Points on a hilly landscape, in no order, each with its height.
A climber steps from a point to the highest of its 4 nearest points, and stops where none of them is higher. Distance is the straight distance between rows; heights are no part of it.
<1082> h=540: [ 10  13  -4  23  10  11  -5 -14  20 -21  -5   3   8  10  15   7   9 -16
 -16 -12 -11   6 -14 -13  13   5  16  -1  -6   9 -19  12  10 -11   8  -3
  15]
<740> h=479: [ 16  -5  10  18   9   4  -1  -3   5  -9 -11  -9   4   2  14  17  12  -6
 -10   2 -11   6   7   3  20  15  21  -9  11  20 -32  17  11 -10  11  -8
   0]
<363> h=614: [ -1  12  -8 -13 -16  -5  -7  10  -3   2  18  11   1  -2   2  -5  -9   7
   7   1  12   5  -6   8 -12   4 -11 -14   2 -13  17  -4   6 -10   2   6
  -9]
<39> h=531: [ -6 -18  10  -6  13  -1  12   3 -11  12 -16 -14   0  -5 -18  -5  -3  -1
  -3   5 -10  -7  23  -2   1 -12  12  10   8  10 -15   3  -4   8  -6  -8
  -1]
<352> h=507: [  7 -18   2 -23  -6   2  -6  29 -20  24   6  -2  10 -12 -10  -1  -1   5
   9  12  17 -19  29  -5  -9   2  11  18   9   2  10  -3  -2  18   4 -19
 -19]
<1132> h=529: [ -1  16  -6  -4  -8   0  -9   6   5  -3  18  14   5  -2   5  -4 -10   2
   2   3   8  11  -6   7  -8   4  -9 -15   2 -12  17  -3   9  -8   5   1
  -3]
<543> h=267: [ -8  12  -5  15  11  17   7 -22  21 -13 -16  -3  -6  11  14  -3  14  -4
 -15 -13 -15   2 -26  -2  13  -1   8   1  -7  -3 -15   7  -5  -9 -11   2
  25]
<588> h=97: [ -6  18 -12   9  -6  -9  -1  -1   7  -6  11   6 -15  -1  10  -8  -4   4
   2 -10   5   6 -23   0   1 -11 -20 -13 -14  -9  11  -4  -5 -15 -10  18
  14]
<586> h=313: [-16 -12 -19  -5  -6  -6  14  -7  -2   3  -3 -20 -14   4   8   1   3   7
  20 -10 -10   5  -6  -2  -6 -25 -36  -2 -21 -17  11 -18 -16   8 -22  33
   6]
<667> h=68: [  8   5   8   5  -5  -2 -13   8   1  -8   9   8  14   5  -6   4  -1  -2
  -3   4   5   5   7   6   5  17  13   8  17   5 -12   3   5   1  22 -13
  -4]
<539> h=354: [-14 -11 -21 -24 -25 -13   3   6 -26   2   9  -4 -12   4   1   5  -9   2
  25  -5   0   0  -4   9 -12 -20 -30  -1  -6 -20  19 -19  -3   6  -8  28
 -14]
<651> h=721: [ -4  14 -10  -2  -9  -5  -6   4   3  -2  11   6  -3  -3   6  -6  -6   4
   5  -2   9   7  -9   4  -7  -5 -15 -17  -3 -13  16  -1   2 -11  -3   7
  -3]
<941> h=506: [ -9 -17   8   0  10  -1  12  -8  -4   4 -16 -18  -5  -2  -9  -1   2   2
  -2   2 -15  -6  16   1   0 -14  14   3  11   4 -17   7  -3   9 -12  -5
   5]
<197> h=619: [ -6 -29   8  -7  11   3  17   8 -15  22 -26 -16   7 -13 -27   7  -3  -4
  -3   4 -12  -8  35  -1   1 -10   8   6   6  27 -12   4  -8   7  -6  -4
 -12]
<1224> h=527: [  0 -10   9   6  12   1  11   0  -1   3 -15 -14   0  -1   2   5   7   1
  -8   2 -12   2  15   6  15  -4  20   0  15  13 -30  11   3   0   0  -6
   4]
<698> h=502: [ 16  21   3   6 -11  -4 -17   7   4  -9  36  27  18   4   0  -2  -6 -14
  -4   8  14   6  -9  -3  -6  22  18  -3  14  13   6   7  16  -2  28 -16
 -11]
<217> h=169: [ -4  21  -6  18   1  -3  -3 -14  22 -17   8  18 -11   2  15  -3   0  -2
 -13 -11  -3   7 -36   4   7   4  -5 -11 -14  -1   3  -2  -2 -11  -4   9
  21]
<865> h=589: [  1  -5  11 -16   3   1  -1  15 -11  10  -3  -5   8  -3 -16  -7  -5   3
   4   8   9  -8  20  -3   2   0  11  17  10   0  -3  -2  -3   6   6 -14
  -8]
<1356> h=390: [ -9   3 -20 -11 -19 -13  -3   3 -15   1  14  -3 -11   3   3  -2  -5   2
  20  -5   2   6 -11  -2  -8 -19 -29 -11 -13 -15  18  -8  -2  -6 -11  23
  -6]
<325> h=371: [ 10  29   0  24   4  -5 -11 -11  14 -21  20  28  -4   0  15  -7  -7 -11
 -14  -4  -1   8 -30  -6   4   6   7 -13  -8   5   8  -2  12  -8   9  -1
   7]
<1343> h=419: [-12 -17   9 -11   7  -2   6  -8  -7   3 -10 -12  -5  -2 -13  -7  -5   6
   6   4  -7  -7  14   2 -11 -11   1   2   4 -12  -1  -3  -6  10  -9  -3
  -2]
<959> h=226: [ -5  13  -8   4   1  -2  -4  -2  11  -4   2   3  -4  -1   7  -4   1   4
   1  -5   4   9 -11   0  -1  -8 -13 -14  -5 -12  11   2   0  -7 -10   7
   7]
<863> h=302: [-13   0 -24  -5 -16 -11   5  -2 -10  -1  11 -14 -12   3   5   1  -4   0
  22  -9  -6   5 -16  -6  -6 -28 -35  -1 -19 -16  13 -16 -12   0 -19  33
   6]
<1116> h=518: [ -9 -34   6 -20   5   8   9  11 -19  22 -16 -15  10 -12 -21   5 -12   0
   3   3  -5 -15  33   0 -15 -10   2  15  -2   9   4 -11 -11  14  -5 -10
 -10]
<737> h=471: [ -2   2   5 -14  -5  -2  -6   9  -4   3   3   3   6  -1  -8  -7  -8   5
   5   5  11  -5   8   6  -6   6   8   7  13 -14   3  -5  -4   1   1 -10
  -7]
<301> h=572: [ 11  -5  -2 -26 -12   3  -7  32 -22  20  13   4   7 -12  -8   3  -7   5
  11  12  26 -17  22  -6 -11   9   7  18   9 -12  21  -4   2  17   5 -14
 -20]
<189> h=547: [  8   7   8  -9  -6   0  -9  18  -6   5   8   5  14   1 -10  -3  -7   3
   2   8  15  -2  13   2   2  12  12  19  15  -2   0  -2  -1   3  18 -15
  -6]
<1267> h=559: [ 10   5   1 -24 -13  -1  -5  22 -17  14   7   6   4  -6  -9  -5 -14   9
   8   7  24 -14  11  -4 -11   9   2  16   6 -17  18  -8   1   6   2  -6
 -15]
<65> h=353: [ 15  20  -3  14   0  -3 -16   1  12 -16  23  24  15   2   6  -2  -3 -18
 -10   2   2  12 -12  -7  -1  10  13  -9   6   8   6   7  18  -4  21 -11
  -3]
<732> h=376: [-10  13  -9  13   3   0   7 -19  16  -8  -7  -1 -19   7   5  -7  11   5
  -2 -12  -1   4 -28   2   4  -7 -17  -6 -15  -8   2   1 -16 -10 -22  15
  19]
<1051> h=489: [ -5 -16   4 -22  -1  -4   4   0 -14   7  -7  -5  -7  -2 -12  -7 -11   9
  12   1   3 -13  15   4 -15  -3  -8   7  -2 -20   9 -13  -7   6  -7   4
 -15]
<420> h=703: [ 27   7  19  15   5   1 -13   9  -8   2   0  11   5   6  -7  12   9  -9
 -11  16  12  -3  13  -4  20  34  19   4  15  26 -21  18  12 -13  30 -16
 -16]
<944> h=581: [-15 -13   2  -5   7   1   4 -17   6   0 -11 -14  -7  -2   2  -4   8   6
   7  -3  -6   0   1   1 -10 -15 -10  -9  -3 -14   7   4  -4   7 -18   3
   3]
<996> h=273: [  1 -34   2 -24  -7   7  -4  25 -30  26   0 -10   5 -14 -13   9 -13   4
   9  10   8 -27  36  -1 -23  -1   2  19   3  -2  16 -11  -4  27   0 -14
 -24]
<302> h=363: [ -8   5  -2   5  10   9  -1  -9  17  -6 -11  -8   1   2  10   2  12   0
  -7  -6  -4   7  -8  -3   6  -9   3  -3  -1  -6  -4   8   4   2  -8  -3
  13]
<263> h=183: [ 14   7   1  16   2   0 -15   1   9 -14   8   8  14   6   5   9   9 -14
  -9   3  -1  11   1  -1   9  12  18  -5  10  13 -16  14  16  -4  21 -11
  -2]
<40> h=588: [  6  -3   6 -22  -4   0  -4  21 -13  13   2   1   9  -5 -14  -7  -6   5
   7   8  17 -12  19  -5  -5   4   9  18   9  -7   9  -7  -5   8   4 -12
 -12]
<615> h=470: [-13 -20  -2 -16  -4  -7   6  -6 -11   2  -4 -11 -11   1  -4  -2  -5  13
  17  -2  -5  -7   7   7 -15 -10 -23  -5  -7 -24  11 -15  -8   9 -14  19
 -11]
<1210> h=483: [ 17   0  18   9   7   1  -3   9  -5   3  -9   2   7   3  -5   9   5  -4
  -7  10   1   2  17   3  20  20  14  10  15  20 -24   9   7  -6  22 -10
  -9]
<1231> h=528: [  5   4  -1  17  12  16   5 -12  17 -13 -16 -12   6   7  19   8  14 -10
 -14 -12 -14   6  -6  -9  18   2  16  -1  -4  12 -26  14   8  -9   1  -4
  17]
<644> h=460: [ 27  -2  23  14  18   7   4   1  -5  11 -22  -1   2  -3  -1  15   4  -7
 -12  20  -7  -2  18   0  31  30  23  -3  13  28 -25  16   6 -14  18 -11
 -15]
<728> h=616: [  3 -20  10  -4  15   2  16  13 -10  23 -28 -10   5 -15 -22   5   2  -3
 -10   7  -6  -7  34   3  11  -1  13   3   8  34 -17  10  -5   4  -1  -5
 -14]
<1127> h=487: [-10 -21  -1 -23  -5  -5   8   3 -18   5  -9  -5 -12   3 -10  -3 -13  13
  14  -1   0 -14  13   6 -17  -8 -22   7  -7 -26  11 -20  -9   8  -7  16
 -16]
<666> h=244: [-20  -2 -31 -18 -21 -10   5   4 -21  -2  15 -15 -14   2   6   5 -13  -4
  22  -7  -7   9 -25  -2  -9 -40 -41   8 -16 -22  16 -27 -11  10 -20  31
   6]
<195> h=300: [ -2   3   2   7   5   6  -8  -1  12  -9  -3  -2   9   2   8   5   6  -2
  -6  -2  -5  10   1   4   6  -1  11  -2  11  -1 -11  10   9   3   6 -10
   8]
<773> h=652: [ -3 -32  11  -3   5   3  12  14 -19  30 -28 -12   7 -20 -25  13  -3   0
  -5   3  -5 -15  41   6  -1   0  10   5  10  38  -8   7 -11   8  -4  -5
 -20]
<134> h=702: [ -2   9  -1  -1  -4   2 -11   5   9  -8   9   9  11   1   2   0  -5  -2
  -2   1   5  10  -2   8  -3   8   6  -5  12  -7   4   1   6   0  10 -11
   0]
<1220> h=288: [ -1  18  -5   4   0   0  -6   2  12  -9   9  12   0  -4   9  -3  -6   0
  -3  -1   5  12 -11   1  -2  -1 -11 -14  -3  -9  14  -2   5  -8   1   3
   8]
<250> h=165: [ -7  20 -15   7 -13 -15  -4   3  -1  -5  21   6 -17   0   9 -10  -9   2
   7  -7   3   7 -25   0   0 -17 -22 -13 -18  -6  11  -8  -4 -15  -8  24
  13]
<639> h=182: [-13  12 -22   3 -22 -17  -4  -2  -9  -1  23  -3 -19   3   6  -5  -9  -2
  15  -7   0   5 -29  -3  -4 -26 -27  -6 -22  -7   9 -12 -10 -10 -15  29
  14]
<1022> h=179: [ -3  19 -12  22   6   8  -1 -29  26 -24   4  19  -4   7  19   0  11  -9
 -15 -16 -18   5 -47   4   9  13   6 -14 -15   5  -9   1  -1 -11   0   5
  19]
<1339> h=450: [-10  -4   2   1   9   5   0  -7  12  -5 -11 -11   2   1   8   0  11   1
  -5  -1  -6   5   3   2   4  -9  10  -4   7  -3 -11  11   4   4  -6  -7
  10]
<430> h=615: [  9  -4  10 -12  -2   3  -5  27 -10  15   0   0  14  -4 -11  -3   0   6
   3  10  17  -6  23  -4   5   7  12  21  13  10   1  -2  -2   7  14 -17
 -11]
<1292> h=423: [-12  -5   4  -4   5  -1  -2  -7   3  -1  -7  -9  -1  -1  -1  -4   4   6
   3   0  -2   2   4   5  -5  -9   4  -5   9 -12  -1   5  -1   6 -10  -6
   2]
<613> h=524: [ 15  -2  14   1   4   3  -3  17  -8  10  -5   2  10   2  -8   6   4   1
  -4  12   8   0  21   0  18  15  12  16  15  21 -15   5   4  -1  24 -14
  -8]
<348> h=345: [ 15  16  -4  21   6   3 -15  -3  14 -19   6  11  11   5  10   5   8 -17
 -14  -5  -4  10 -10 -12   9   6  16  -7   0  11 -12  13  16  -7  16  -7
   6]
<307> h=475: [-15 -31   9 -11  11   7  17  -4 -14  14 -21 -19   0  -8 -25   2 -15   2
  -2   4 -20  -9  28  -1  -9 -16  -2  10  -2   2  -5  -9 -13  14 -11  -3
  -1]
<102> h=407: [ 19  -1  13  20   5  -1  -9  -2   1  -9  -4  -1   6   6   7  14  12  -9
  -9  10  -5   5   8   1  18  22  20  -6  11  20 -30  20  12 -14  19 -11
  -5]
<182> h=105: [  4  22  -4  23   8   6  -8 -15  23 -21   1  17  -1   6  15   1   0 -11
 -16 -12  -7   5 -28  -6   8   5   9  -3 -10   2  -3   2   5  -8   5   2
  17]
<58> h=523: [  8  -3  14   4   8   0   2   8  -5   2 -10  -5   3   2  -3   5   3  -1
  -6   7  -3   1  16   6  17   7  15   7  16  13 -26   5   5  -2  14 -11
  -2]
<813> h=271: [ 11  12   2   8  -8  -2 -18   5   6 -12  21  18  19   5  -2   4  -3 -12
  -4   4   7   9  -2   2  -2  17  13  -1  12   7   1   4  11  -1  23 -14
  -7]
<638> h=582: [ -9 -40   8 -12   1   7   8  14 -22  27 -20 -17  11 -16 -23  10 -10  -2
   0   2  -5 -17  42   3 -11  -7   6  13   4  25  -1  -5 -12  14  -3  -8
 -15]
<28> h=420: [-11   3  -5   8   6  -2  10 -21  12  -3 -12 -10 -16   6   4  -6  13   4
   4  -9  -2   3 -19  -3   2 -14 -19  -4 -17 -10   7   0 -14  -2 -26  14
  15]
<1031> h=448: [ -8   2   2 -10  -4  -3  -5   0   0  -2   3   0   2  -2  -3  -5  -3   7
   7   2   5   3   3   8  -8   0   0  -6   9 -17   5  -1  -1   1  -6  -5
  -4]
<53> h=228: [ -4  20 -11  18  -1  -6   2 -21  23 -20  16  22 -10   4  21  -3   7  -2
 -10 -12 -10  10 -50   8   8   7  -7 -21 -20   9   0  -7  -1 -12  -4  10
  18]
<1222> h=519: [-12  -8 -11  -7  -3  -8   1  -9  -2   1  -2 -11 -10   0   4  -2   3   6
  18  -5  -2   3  -2   0 -10 -15 -26 -11 -13 -19  16  -6  -8   2 -18  20
  -3]
<624> h=526: [  1 -19   8 -22   2   3   0  14 -18  20  -7  -5   9  -8 -17  -6  -6   1
   5   6   8 -14  24  -6 -10  -4   7  19   3   3   6  -6  -5  14  -2 -14
 -13]
<530> h=443: [-14  -7  -5   8  14  10  22 -33  12   0 -25 -20 -21  12   3 -10  20   1
  -2  -9 -16   0 -22  -3   1 -12 -16  -1 -18  -6  -1   1 -15   2 -32  14
  21]
<876> h=516: [ 22   0   6  23  10   5  -9  -7   9 -14  -6  -7   9   4  17  16  15 -14
 -13   3  -9   6   1  -7  18  17  22 -12   6  21 -29  23  15 -16  14  -9
   1]
<68> h=388: [ 11 -19  -7 -33 -12  -1   2  26 -30  19   1   3  -1 -10 -10   7 -12   8
  15   6  19 -21  23  -3 -24   2 -11  18  -4 -19  29 -15   5  22  -2  -4
 -26]
<9> h=401: [ 27  13  12  16  -8  -6 -17  16  -4  -1  20  21  11   8 -12   7   5  -8
  -7  12  20  -2   8  -6   9  34  22  12  16  23 -12  18   9  -6  35 -15
 -13]
<535> h=496: [-18 -24   5  -1  12   3  13 -22   4   2 -16 -22  -8  -2  -2   0   6   6
   3   0 -17  -4   6   1 -12 -17   0  -3  -2  -7   1   1  -4  15 -20   2
   9]
<1193> h=498: [ -2 -25   4 -29   1   5   7   8 -21  16 -12  -9   1  -7 -16  -2 -16   8
   7   4   3 -17  23  -4 -18  -6  -9  17  -8 -13  13 -16  -9  14  -6  -3
 -15]
<999> h=270: [  3   8   0   5  -3   1 -13   5  10  -9   9   9  14   3   1   3  -1  -5
  -5   2   2  11   0   5   2  10  10  -2  14   0  -3   5   7   0  16 -13
   1]
<36> h=543: [  2  -8  13  -3  11   1   9  10  -8  11 -16  -7   3  -3 -11   0   3   0
  -7   7  -6  -2  21   3  14   0  16   9  14  18 -24   4   0   1   6  -7
  -6]
<799> h=422: [-18 -28   8 -11   8   3  13 -13  -6   5 -14 -17 -11  -3  -9  -3  -6  12
   7   1 -16 -11  12   5 -15 -13 -13  -1  -5 -16   3 -10 -10  13 -17   8
   0]
<153> h=112: [-10  19 -12  13  -8 -11   3  -9  14 -10  14  10 -17   3  14  -6   1   5
  -1 -13  -1   6 -37   8   3  -6 -17 -13 -20   0   4  -5  -9 -15 -13  20
  22]
<1288> h=408: [ 17  10   8  -2 -10   2 -13  22  -5   2  15  11  16   1 -10   3  -7  -1
   1   9  18   0  14  -5   4  23  12  21  16   6   3  -1   1   3  27 -15
  -8]
<870> h=189: [ -3   1   7  -3   1   0  -5   5   2  -3  -2  -1   7   1  -2  -1   1   3
  -1   4   0   3   8   7   3   2  13   7  17  -4 -12   3   2   1   7 -12
   0]
<280> h=281: [  3  25  -3  18   1  -5  -7 -10  16 -18  14  22 -10   0  16  -4  -7  -2
 -11  -7  -1   7 -32   1   4   4  -4 -13 -13   1   8  -5   5 -12   3   9
  14]
<838> h=551: [ -7   3  -6 -12  -9  -7  -5   0  -2   1   6   2  -3  -2   0  -4  -3   7
  11  -1   7   2  -1   8 -11  -4 -12 -13   1 -18  14  -1  -1  -4  -7   6
  -9]
<614> h=392: [  6  16  -1  -2 -10   1 -10   6   6  -9  24  20  14   1   3  -1 -12  -4
  -2   5   9  11  -7   7  -7  15   2  -8   8  -3  12  -3  10  -5  17  -8
  -7]
<835> h=272: [ 20   6   9  16   0  -3 -16   5  -1  -9   9  11  11   8  -3   9   8 -12
 -11   7   4   5   6   3  10  24  20   1  15  19 -22  16  13  -7  27 -13
  -8]
<542> h=453: [ 17  28  -1   6  -6  -2 -14   1   5 -10  35  32  11   2   6  -8 -10 -15
  -5   6   9   9 -18  -4  -7  13   7 -14   5   7  17   0  20  -4  24 -12
  -9]
<781> h=541: [ 10   0   0  17   8   8  -4  -7  13 -13  -9  -7  10   4  17  13  14  -9
 -11  -4 -11  10  -1  -6  15   6  16  -4   0  15 -23  14  14  -8  10  -7
   9]
<240> h=570: [ -1 -16  10 -15   7   0   6  16 -14  18 -14  -8   9  -8 -17  -3   1   0
  -1   8   3  -8  27  -3   4  -5  13  14   9  17 -10   1  -2   7   3 -11
  -9]
<916> h=513: [ -4  -9   4   6   9   6  10  -7   9   0 -18 -17   0  -2  11   7  13   1
  -6  -3 -14   3   6   2  13  -7  19  -1   9   9 -25  16   6   2  -7  -4
   9]
<174> h=204: [ -8  21 -12  12 -13 -15  -2  -2   8  -8  25  13 -17   1  16  -9  -6   5
   1 -10   1   8 -34   6   1 -12 -17 -15 -21   2   6 -11  -4 -16  -5  20
  19]
<1114> h=697: [ 15   1   4 -15 -13   6 -10  35 -14  16  15   5  16  -8  -7   6  -7   5
   7  13  24  -8  23  -8   1  16  11  22  13   1  12  -1   1  12  20 -18
 -12]
<438> h=301: [-10  15  -7  15   8  11   4 -20  21 -12 -12   3 -12  10  10  -3  10  -1
 -11 -13  -6   2 -29   0  10  -2  -1  -2 -10  -6  -6   3  -9  -9 -12   7
  24]
<1068> h=5: [ -3  15  -4  11   7   6  -5  -4  18 -13   0   8   1  -2  11   0   0  -2
  -9  -4   1  10 -17  -4   4  -2  -3  -9  -4  -8   8   1   4  -5  -1   0
  14]
<331> h=599: [  9 -12  11 -11   1   1  -1  26 -14  23  -5  -3  13  -9 -10   1   5   5
   1  10  14  -7  32  -2   8   5  12  18  12  23  -4   3  -1   9  15 -17
 -13]
<723> h=327: [-16 -15 -10   3   5   0  20 -20   5   2 -13 -22 -17   6   6  -4  13   9
  11 -12 -11   3 -11  -3  -4 -20 -35   0 -25 -11   9 -13 -20   6 -29  29
  15]
<143> h=458: [ 13  15   5   2 -14  -2 -16  11   1  -5  27  21  18   3  -7   2 -11  -6
  -2   6  14   1   0   3  -5  24  13   7  15   6   6  -1   8  -1  28 -13
  -9]
<1340> h=533: [  6  -3   0 -25 -11  -6   0  12 -22  12   1   4  -2  -3 -13  -4 -13   9
  11   3  17 -14  10  -1 -14   6  -6  12   1 -21  18 -10  -2   4  -3   0
 -18]
<476> h=314: [  7  26  -3  17  -5 -18  -6 -17  12 -19  31  31 -10   0  28  -7  -2  -3
  -6  -6  -2   8 -47   5   5   5  -4 -20 -20  13   7 -10  12 -12   5   4
  13]
<569> h=440: [-12 -11  -3   1  12   3  14 -22  10  -1 -18 -16 -14   5   4  -5  13   5
   4  -6  -7   2  -7  -6  -5 -16 -18  -5 -15  -9   9   1  -9   6 -26  12
  13]
<1048> h=577: [ 16  -6  20   1  14   6   8  12  -9  16 -20  -2   5  -6  -8   9   3   1
 -11  14  -2  -1  24   3  25  15  16   6  14  28 -22   9   4  -5  16  -9
 -14]
<198> h=432: [-13  -3  -2   2  12   7   9 -19  14  -2 -16 -13  -7   1   8  -4  15   3
  -3  -5  -6   3  -9  -4   0 -14  -3  -5  -8  -8   1   7  -3   3 -21   1
  15]
<289> h=227: [  3  12  -7  27   8  18   3 -31  24 -24  -8   3   1  15  18   1  17 -14
 -15 -18 -26   0 -32  -7  14  11  17  -6  -9   6 -27   8  -1 -18   1   0
  24]
<51> h=517: [ -6   8 -12  -4  -9  -8  -3   1   1   0   9  -1  -7  -2   3  -6  -2   4
  10  -3   7   7  -6   0  -6 -10 -21 -16  -8 -16  16  -1  -2  -8 -12  13
   0]
<961> h=437: [ 13  28  -1  10  -1  -4 -10   1   8 -12  29  29   4   0   9  -7 -12 -10
  -6   4   3  11 -20  -4  -4   7  -2 -14  -3   2  18  -4  17  -9  17  -4
   0]
<1302> h=613: [  6 -21  -3 -33  -8  -1   5  17 -25  16  -7  -1  -3  -8 -13   2 -15   9
  10   4  11 -19  22  -3 -21  -1 -15  18  -8 -19  22 -19  -1  16  -4   2
 -23]
<1221> h=414: [-21 -28  -2   0  15  15  30 -26   9   5 -26 -28 -14   3   3  -3  10  11
  -1  -5 -21   2  -5   2 -12 -19 -22  -3 -19  -4   6  -6 -14  15 -32  18
  17]
<1346> h=424: [-15 -19 -14 -12  -8  -6  10  -6  -7   2  -2 -15 -12   0   5   1   2  10
  21  -8 -10   0   2   6 -11 -21 -33  -7 -13 -21  15 -15 -10   9 -18  29
  -5]
<373> h=164: [  4  17  -1  11   2   2 -13   1  14 -14  10  14  12   1   8   2  -3  -9
  -7   0   1  14 -10  -3   1   6   4  -9   3  -2   5   3  11  -2  12  -7
   4]
<434> h=509: [ -4  -5   3 -21  -9  -8   0   1 -16   7  -1   0  -5   0 -10  -7 -12   8
  12   1   7 -11   8   6 -14   2  -8   6   3 -22  14 -10  -3   3  -7   3
 -15]
<228> h=497: [-15 -14   0   3  12   6  15 -18   8   2 -19 -23  -4  -2   4   1  14   1
  -4  -3 -16  -1   1  -2   0 -17  11  -1   1   4 -12  13   2  10 -20  -3
  12]
<22> h=461: [-10 -23   9 -18   7   2   9  -2 -13  11 -13 -11  -5  -4 -17  -4 -13   7
   6   3  -8 -14  18   1 -16 -10  -8   9  -4 -14   4 -13 -10  11  -9   0
  -7]
<822> h=170: [-11  14 -15  10 -11 -15   4 -12   5  -6   7  -1 -18   5   6  -7   1   4
   8 -13   0   3 -27   0   0 -14 -24  -8 -21  -7   5  -3 -15 -12 -22  25
  18]
<358> h=603: [ 21  18   7   5 -19  -4 -15  17  -2  -3  37  25  15   3 -11   4 -12  -7
   0  10  23  -5   2  -4  -3  29  20  12  15  13   9   4   9   1  34 -17
 -10]
<622> h=225: [  0  24  -6  15  -8 -11  -4  -1  10 -11  24  19 -15   0  19  -9 -10   4
  -4  -7   1   7 -32   4   2  -3 -15 -14 -16   2  10 -10   3 -15  -1  15
  14]
<662> h=775: [-15 -17  -3  -4   4  -1   9 -15   3   1  -9 -16  -9  -1   3  -2   6   8
  12  -2  -7   1   1   2 -11 -15 -21  -9 -11 -17  11  -3  -7   9 -20  14
   2]
<457> h=257: [-12  11 -12  17   9  19  13 -31  22 -12 -19  -5 -11  15  14  -6  18  -4
 -14 -14 -22   1 -35   2  12   2   3  -4  -7  -5 -17   7 -10 -12 -16   6
  28]
<738> h=598: [ 11 -13  14  -2  14   7  14  18  -8  26 -25  -4   6 -14 -13   8   4   2
 -11  12  -1  -5  30   4  21   9  15   3  13  35 -15  10   1  -1   6  -8
 -17]
<885> h=510: [ 11  14   3 -13 -16   2  -9  24 -10   5  19  14   9  -3  -6   0 -18   5
   3   8  24  -8   8   1  -8  17   7  17  13 -10  14  -8   3   2  15 -10
  -8]
<475> h=445: [-12  -5   0  -8   1  -4   0  -9   2   0  -2  -7  -4  -2   1  -5   3   8
   8  -2   1  -1   2   4  -9  -7  -8 -10   2 -16   8   1  -3   3 -13   1
  -2]
<308> h=457: [-18 -20  -1   0  14  10  23 -30  10   4 -25 -25 -11   3   3  -3  15   4
   0  -5 -17   1  -7  -4  -7 -17 -13  -3 -15  -3   5   1  -8  12 -29  11
  16]
<1151> h=377: [  5  24  -4   8  -2  -3  -8   4  11  -8  17  20  -1  -4  11  -5 -13  -1
  -5  -1   3  12 -18  -2  -1   1 -11 -14  -5  -4  14  -5   9 -10   8   4
   6]
<495> h=622: [ 20   7   0  25  12  13  -5 -12  16 -19  -9  -6   9   6  20  12  16 -15
 -15  -8  -9   3  -7 -16  19  11  20  -9  -5  20 -29  20  12 -18  10  -6
  11]
<1156> h=491: [ -5  -5  -7 -21 -17 -13  -1   3 -21   4   5   3  -8   1  -5  -2  -8   9
  19  -1   7  -9   4   8 -15  -4 -16  -1  -2 -22  17 -11  -1  -1  -8  16
 -19]
<1181> h=439: [-14   0  -6   7  14  12  16 -30  14  -2 -25 -16 -12  11   6  -7  19  -1
  -9  -9 -13  -1 -20  -5   6 -11  -2   1 -11  -5  -5   7 -10  -1 -27   7
  22]
<444> h=525: [ -5  -9  11  -3  10  -4   8   4  -6   7 -11 -12   1  -1 -10  -3   3   1
  -3   5  -7  -3  17   3   6  -7  16   7  14   8 -20   5  -1   6  -1 -10
   0]
<1252> h=387: [-11  -6  -9   3   2  -5  11 -19   6  -1  -9 -16 -14   5   5  -5  10   7
  12  -9  -4   3 -12  -6  -5 -17 -31  -4 -21 -12  10  -7 -15   3 -26  23
  11]
<1115> h=167: [ 16   9  10   8 -10  -4 -14  14  -3  -4  17  16  16   7 -10   6  -1  -6
  -4   7  12   2   9  -1   6  25  17  14  15  12  -6   6   8   0  31 -15
  -9]
<791> h=520: [ 27  19   7  12 -16  -7 -17  20  -2  -1  33  28  14   4 -13   5   0  -9
  -4  10  26  -5   7 -10   5  32  24  13  16  23  -1  14  10  -2  38 -17
 -13]

Where does a climber stop that starts at each point below?
<28> => <662>
<457> => <662>
<1343> => <1302>
<1068> => <430>
<195> => <430>
<543> => <662>

Call two points neighbours if one is among the 4 nearest of the other. Go from one point of each pair to the other, from neighbour to neighbour, staying as high as possible. Name the lowest point that can't be avoided.
<651> / <358> => <1288>
<430> / <662> => <535>
<430> / <773> => <240>
<1114> / <420> => <1210>
<430> / <1302> => <1340>
